Each row is a point on a tangle of strands that fork, close into loops and nearly touch. The rows are in no order.
In the rows, 128 means zero.
Points whose rows are less than 137 apart are linked; no others are.
rotog: [147  94 139 115  83 110 109 109 130 116 141 172 189 128 130 153  62 129
 140 109  80 125 121 141 144 115 107]
vuge: [138 141  88 108 174 121  81  95 115  55 132 145 175 150 135 203 120 120
 131 126 123  90 111 145 165 134 124]
bev: [112  70 103 128 109 129 185 169 134 173 148 147  86 136  51 157 151 104
  99 117 127 114 128  92 118 147 131]
zude: [110 118 145 147 102 120 170 151  55 147 118  95  85 143 120  95 155  88
 128 136 113 104 107 125 181 132  76]
dedu: [133  88 106 112 119 114 102  85 168 107 155 168 202  98 166 165  83 114
 114 150  75 148 125 136 175 109 158]
taniv: [169 156 124 176 168  60 114 124  90  74 101 127 123 162 162 106 124 141
 128 155 155  67 126 127 152 108 113]
migo: [139 112  80 112 213 123 129  90 131  72 155 162 189 123 118 187 106 147
 139 141 119  80  67 162 118 112 125]
gat: [125 143 164 142 102  99 143  98 127 104 155 134 135 119 129 151 183 171
 100 126 158 151  88 164  69 100 192]
Dis: [142  59 141 111 111 147 154 167  76 110 107 115 124 140 108 102 108 112
 137 154 120 137  44  60 118 103  96]
Bimo: [146 198 104 105 133 143  93 152 133 121  97 103 120 100 133 120  95 143
 122 155 132 155 205 139 168 144 120]
fida: [159 182  85 109 116 167 122  74 115 101 126 152 128 126 119 199 116 174
 130 124 156 111 158 158 139 178 135]
punes: [ 99 138  91 141 131 194 139 152  74 171 138 156  81  83  72 138 167 111
 129  94 171 102 112 111  94 155 127]
voro: [107  92 135  88 128 151 154 127 144 181 141 112  53 146 147 126 158 112
  99  94 148 148 199 150 149 124 174]
Rab: [ 99 176 161 149 136 146 120 144  95 155 137 123  84 125 149  88 151 159
 148  93 173 120 168 143 152 132 121]
tor: [128 184 116 139 143 126 128  95 181 148 122 125 136 143 180 118 120 117
 130 106 109 127 157 184 180 130 138]
Mufe: [177  99 126 132  93  89 147 141  79 124 142  78 105 121  79 150 173 170
 147 109 115 128 151 109 152 177 123]
posed: [136 128 123 126 157 120 169 141 162 127 107  80 132 141 110 126 112 110
 131 155  83 124 153 118 129 136  88]
velis: [146  75 119 138 142 135 129 146 119 163 142 155 168  94  73 150 151 123
 144 144 144 101  48 143  84 144 178]
vodol: [ 59 121 109 121 122 200 193 155 146 155 121 125 125 109 104 162 170 163
 138 129  77 141  95 180  79 147 139]
pefa: [ 79  47 148 106  77 137 115 124 134 106 152 177 221 112  81 108 172 150
 126 112 101 154  80  84  58 118 165]
pov: [146 147 159 157 153 135 151 111 166 141  81  85 138 166 120 114 115 119
 152 147  87  80 155 129 157 152  40]
kada: [154 145 123 117 136 140 142 105  67 127 144 118  96 164 130 147 150 105
 119 137 184  55  97 151  91 153 108]
Biv: [134 121 152 144 161 160  96 117 184 109  75 145 128  97 152 118 110 144
 124 133 146 144 106 105  82  80 159]
nozod: [139  85 133 134 168 107 122 112 159 125 154 136 159 142 150 186  93 127
 107 119 150  79 119 140 126 127 182]
rafov: [142 148 156 115 132 197 164  89 109 145 109 111  26 122 103 125 176 153
 165 135 132 136 144 114 143 173 131]
vabo: [ 93  40 140  96  95 150 136 168 149 131 146 151 168 144 103  96 135 131
 131 124  84 124  63  78  73  95 149]
podeb: [117 149 161 139  94 123 107  98  96 144 191 111 124 142 167 107 119 153
 152 143 176 110 190 128 153 147 117]
vavi: [123 132 136 134 143 183 150 120  99 122 107 122 117 132 109 183 113 130
 100 134 143 118  92 185  75 155 200]
Seb: [161 189 103 113 168 149 144 103 131 140 167  94  57  86 122  96 170 145
 110 106 161 148 160 110 144 143 157]
Sefir: [141  98 154 125  94 143 133 105 141 112 103 170 131 147 123 155 119 140
 159 112 176 112 108 133 167 119  94]
goz: [109 147 107 164 115 164 145 196  86 176 105 100  77  94 136 106 126  99
 120 139  88 148 164  67 117 124 135]
Lekam: [149 123 109 137 126 138 105 106 176 125 109 167 158 113 164 120 144 186
 123 113 125 110 111 118  77  94 182]
ropa: [186 152 134 106 146 102 112 111 136 125 133 162  59 147 168 105 147 118
 118 127 187  98 186 159 166 101 135]
votut: [107 153 138 145 109  79 173 141 147 116 128 133 142 161 145 135 108 115
 134 121  99 153  92 162  69  94 100]
loke: [102 113 143 123  98 104 109 120 173  91 158 160 209 105 101 119 121 173
 127 114  82 163  78 101  59 108 167]
kaso: [184 175 129 153 157 120 133  63  67 105 150 115 129 160 147 144 145 141
 132 155 191  62 143 148 117 171 136]
bozin: [ 86 104 101 133 181 116 109 113 208 128 153 110 148 139 160 150 102 134
 100 139 158 134 109 149 155 108 186]
favas: [134 118 137 117 125  95 175 184  80 142 155  61  85 132 115 126 169 133
 120 134 110 156 166 107 141 146 144]
pavob: [138 155  94  84  97 120  85 128 156 110 132 153 148  95  81 145 108 101
 125 127 140 127  93 120 121 123 114]
pazuf: [ 98 129 133 113 138 117 123 174 175  97  63 127 132 167 130  73  97  75
 102 109 107 162 142 112  87  82  99]
sizur: [ 68 162 162 127 105 116 140 130 143 152 170  68  69 175 148 120 160 165
 140 135 130 155 165 160  90 155 134]
lura: [135 149  99 157 138  93 165 174  86 122 126  97 128 153 103  85 107 103
 103 126 140 110  73 126 188 123  58]
lifu: [147  87 145 121 129 173 152 128  66 103  66 123 138 145  57 145 169 112
 170 125 127 130  83 128 101 152 102]
Tet: [168 131 107 101 108 128  95 137 124 115 124 160 137  58 111 170 125 123
 118 107 136 127 156  95 130 132 123]
satu: [120 141 103 138 159 127 174 101 136 125 153  92  83 108 145 120 174 125
  95  92 180 152 134 117 144 104 108]
gari: [187  84 106 129 174 148 103 121 109 112 129 159 202 112  87 171 123 135
 168 135 113  79  46 125 108 121 140]
kanok: [ 85  92 132 121 100 126 129 102 152 117 130 108 168 121 165 100 158 123
 108  97  99 191 111 103 144  88 124]
num: [156 180 130 129 137 111  59 149 123 125 143 131 127  97 152 145 101 168
 143 144 131 153 199 137 129 145 160]
mev: [113 108 143 165 180 149 137 125 138 171 133 115 116  93  92 130 105  89
 103 110 151 108 137 117 138 160 117]
porol: [ 89 152 144 159 147  98 148 159 145 127 105 126 107 141 139  69 139 110
 139 122 100 149 106 120  70  67  79]
depot: [141 140 166  96 103 169 140 108  92 145 102 142  82  98 115 151 173 145
 154 149  93 153 127 159 102 159 116]
kov: [156 194 129 150 156 121 116 113 173 157  99 101 108 161 141  70 144 103
 160 111 141 131 197 149 212 159 110]
suta: [ 59 122 137 124 116 131 190 166 135 151 167  91  99 137 113 159 160 168
 152 132 133 127 120 184  81 137 121]
Pume: [111 124 121  75  70 174 163 143  92 144 105 137 123  92 128 140 139 132
 111 135  85 157 148 148  82 111  91]
Tida: [127 150 109 134 105 149 103 173 104 169 115  90 125 112 128 116 113 100
 101 139 102 119 147 115  86 171 156]
Dibi: [ 68  64 123  89 105 199 154 164 133 136 109 171 159 148  91 103 148 137
 185 104 101 131  30  86  76 102 108]
vam: [167 144 111  95 113 164  98 139 136 131 100 124 118  85 111 125 137 131
 116 118 102 134 208 109 155 159 102]
besof: [ 82 136 105 122 140  56  71 117 181  47 148 175 210 128 146 137  80 144
 138 109 124 152 101 111 127  90 139]
veru: [ 74  94 119 129 122 180 191 161 130 123 126 167 147 132  65 137 167 164
 186 119  88 132  70 148  83 133 106]
pezo: [144 166 120 120 115 109  64  90 128 119 179 145 128 113 178 146  98 138
 115 163 155 115 170 115 102 143 212]
Refop: [110 124 109 173  88 136 156 168 132 183 143 124 114  84 142  88 132 109
  98 169  83 190 147  79 138 104 128]
vimul: [109 126 155 138 175 123 155 182 146 139  52 111 107 129 113  86 117  41
  93 121  83 164 182 116 121  97  96]
tek: [136 123 103 125 149 148 147 148 118 164 125 133  66 104  66 149 149  76
  89 112 128  90 143 109 120 174 114]
tekeg: [156 139 120  84 109 144 124 125 145 163 135 124  85 138 174 112 117 119
  80  97 160 125 204 134 165 108 155]
Boki: [133 102 135 156  99 175 156 134  99 175 133 121 115 141  87 158 157 134
 114 140 161 120  65 160 111 146 188]
kalav: [134  56 167  95 128 119 193 167  77  88 116 145 137 142  95 104  83 110
 121 120  96 155 109  89 153 102  71]
Nemi: [119 130  88 147 139 133 156 120 180 103 116  96 141 135 150 121 129 137
  91 108 148 185 113 118 149  70 113]
fupe: [146 143 119 136 112 131 169 158  71 155 136  94  70 168 116 102 166 125
 109 111 160  64 106 125 137 174 106]
fedu: [135 142 137 157 170  99 129 167 171 128  75 111 100 107 137  89 142  58
  95 170 108 175 134 117 132 107 138]
Fav: [ 72  88 119  92  73 152 164 170 108 163 140 160 127 107 138 111 141 123
 131 114  86 145 137  93 110  99  77]
sedet: [145 112 131 128  72 113  88 122 133 141 192 121 134 132 144 130 143 154
  95 162 129 120 169 111  75 148 212]
sop: [154 164 122 130 163  51  84 119 115  86 101 152 106 150 198 109 121 110
 129 124 189 103 181 138 148  83 112]
refiv: [146 151 138 129 138 116  96 104 137  85  93 179 108 118 137 166 107 164
 169 150 166  82 141 159 149  96 104]
Nez: [130  97 118 115 129 154 109  88 177 153 131 114 192  84 163 121 116 112
 112 132  84 171 130 114 163 100 130]
dile: [ 59 163 141 151 139 167 142 145 102 175 142 141  64 109 115 105 171 125
 161  96 167 124 144 120 127 172 150]
Moki: [123  97 113 135  66 142 106 140 128 156 159 124 156 148 107 150 106 126
 102 152  93 134 145 126  66 170 178]
zat: [162 185 109 154 157  82  98 156 143  84  95 122 161 104 122 139  62  86
 102 156 102 171 135 142 171  91 128]
kubed: [131 103 141 165  88 111 111 148  85 141 116 119 192 168 119 132 104 139
 149  77 114  78 138 124 145 172 138]
Bep: [136 116 122  99  81  83  37  87 101 110 129 123 172 114 142 140 126 122
 135  97 139 127 107 140 192 132 153]
kub: [138 170 145 154 124 102 104 102 189 163 142 149  97 121 154 108 131 103
 139 150 127 144 138 161 143 118 154]
Semet: [131 112 165 109  85 124  95 118 111 174 153 111 145 146 127 120 146 144
 165  93 115  96 143 135 135 190 177]
vapos: [104 130 157 127 124 119 165 154 100 145 147  43 102 190 137 140 171 153
 134 118 112 125 194 128 102 175 117]
Tos: [185 163 132 135 122 128 148  66  88 136 179 123 104 151 180 132 123 170
 157 141 153  73 155 156 163 169 107]
Sus: [164 130 115 125 172 106 129 123 162  92 111 130 138 121 105 164  66  84
  99 143 100 146 132 120 143 134  83]
mus: [112 152 106 126 140 100  67 110 120  91 114 118 149 132 135 160  81 120
 147 137 125 112 118 149 218 145 149]
Zuti: [104 129 111 150 126 101  76 110 176  95 147 206 161  83 152 131 103 174
 131 106 160 123 108 114 114  94 149]
gumen: [143 170 126 101 165 168 170 110 116 147 138  81  29 121 120  66 185 147
 168 135 131 133 178  99 175 177 132]
feti: [135 109 161 138 108 127 124 115 108 110  95 152 186 154 121 124  79 145
 150  83 105 111 127 102 170 131  78]
nudaz: [123 100 126 147 149 111 142 173 149 162 109 120 121  82 148  81 101  85
 124 178  98 208 139 101 139  74 116]
Zef: [102 138 118 107 133  61  86 163 154  82 159 169 200 125 113  80  86 144
 131 110 108 168  77  81 102 112 130]
befis: [159 188 135 152 142 109 154 109 139 124  84  87 116 191 152  84 151 131
 160 138 145 114 195 151 177 137  49]
rukot: [146 173 128  85 141 147  76  80  94  85 117 186 114  98 127 185 123 165
 150 147 168 108 175 149 170 136  94]
pab: [109 113 146  99 107 106  81 102 133 136 143  94 151 138 160 115 155 123
 130  85 127 122 127 124 126 129 138]
nusi: [145 142 117 165 156  88 122 131 111 109 105 108 158 203 176 111  84 107
 138 157 128  81 106 156 157 102 102]
Vefo: [123 119 149 149 148  83 116 108 141 144 131 128 145 171 198  93  99 109
 159 170 144 133 105 166 137  86  96]
ber: [148 124 149 173 175 131 107 128 125  98  74 178 137 114 150 149  71 164
 141 141 146 122 127 128 141 106 162]
fod: [101  80 127  76 106 115 150 182 122 127 141 121 162 122 109  99 102  98
 133 140  94 166 133  97 140 100  37]
Gatiz: [113  93 142 152 167 154 102  80 139 169 161 136 142 134 117 150 114 131
 123 139 164  98 122 143 119 159 155]
vapo: [134 106 182 152 137 122 103 108 157 156 145 126 128 116 172 126 114  88
 122 190 139 141 108 146 135  92 144]
Kago: [113  98 127 147 116 103 102 116 168 118 165  92 101 150 156 138 120 118
  79 188 168 146  91 133 156 106 168]
rane: [131 117 148 142 113  98 184 108 131 103 160 133 120 124 125 132 155 134
  85 137 130 162  77 133  69 105 116]
bor: [158 175 119 133 129 174 138 106 123 117 118 135 107 118 104 159 129 162
 115  91 143 128 138 142  94 173 170]
Vava: [134 127 107  98 100 137 121 133 120  95  86 144 160 136  75 132 146 123
 147  93 119 147  49 119  97 140  98]

A fork is a point with three links, a tip a point with one. Leave the first point through the second and follow the links. Name the first fork or tip that comes.
goz, Tida -> lifu
dile, Rab -> lura
ber, Biv -> Mufe
fupe, kada -> tek
zat, Sus -> vapo
migo, gari -> refiv
vapo, kub -> zat

A piece is all that can be reached along the links. How many separate loops has the piece of each point below (a circle has one, a figure eight two, a Y none), and how many tips (points with one link)?
Pume -> loops 2, tips 2
num -> loops 0, tips 2
Gatiz -> loops 0, tips 4

Name the points in between on the shortest way along the links from the first point to the second, in order.
tek, befis -> mev, Gatiz, nozod, bozin, Kago, vapo, kub, tor, kov
ber, favas -> Biv, Lekam, Zuti, besof, Zef, loke, pefa, vabo, Dibi, veru, vodol, suta, sizur, vapos
vam, votut -> Bimo, num, pezo, sedet, Moki, Tida, goz, Refop, nudaz, fedu, vimul, pazuf, porol
zat, ropa -> Sus, posed, pov, befis, kov, tor, kub, vapo, Vefo, nusi, taniv, sop
fupe, nozod -> kada, kaso, Tos, podeb, Rab, dile, punes, tek, mev, Gatiz
Bep, Lekam -> pab, Semet, kubed, feti, Sefir, refiv, ber, Biv
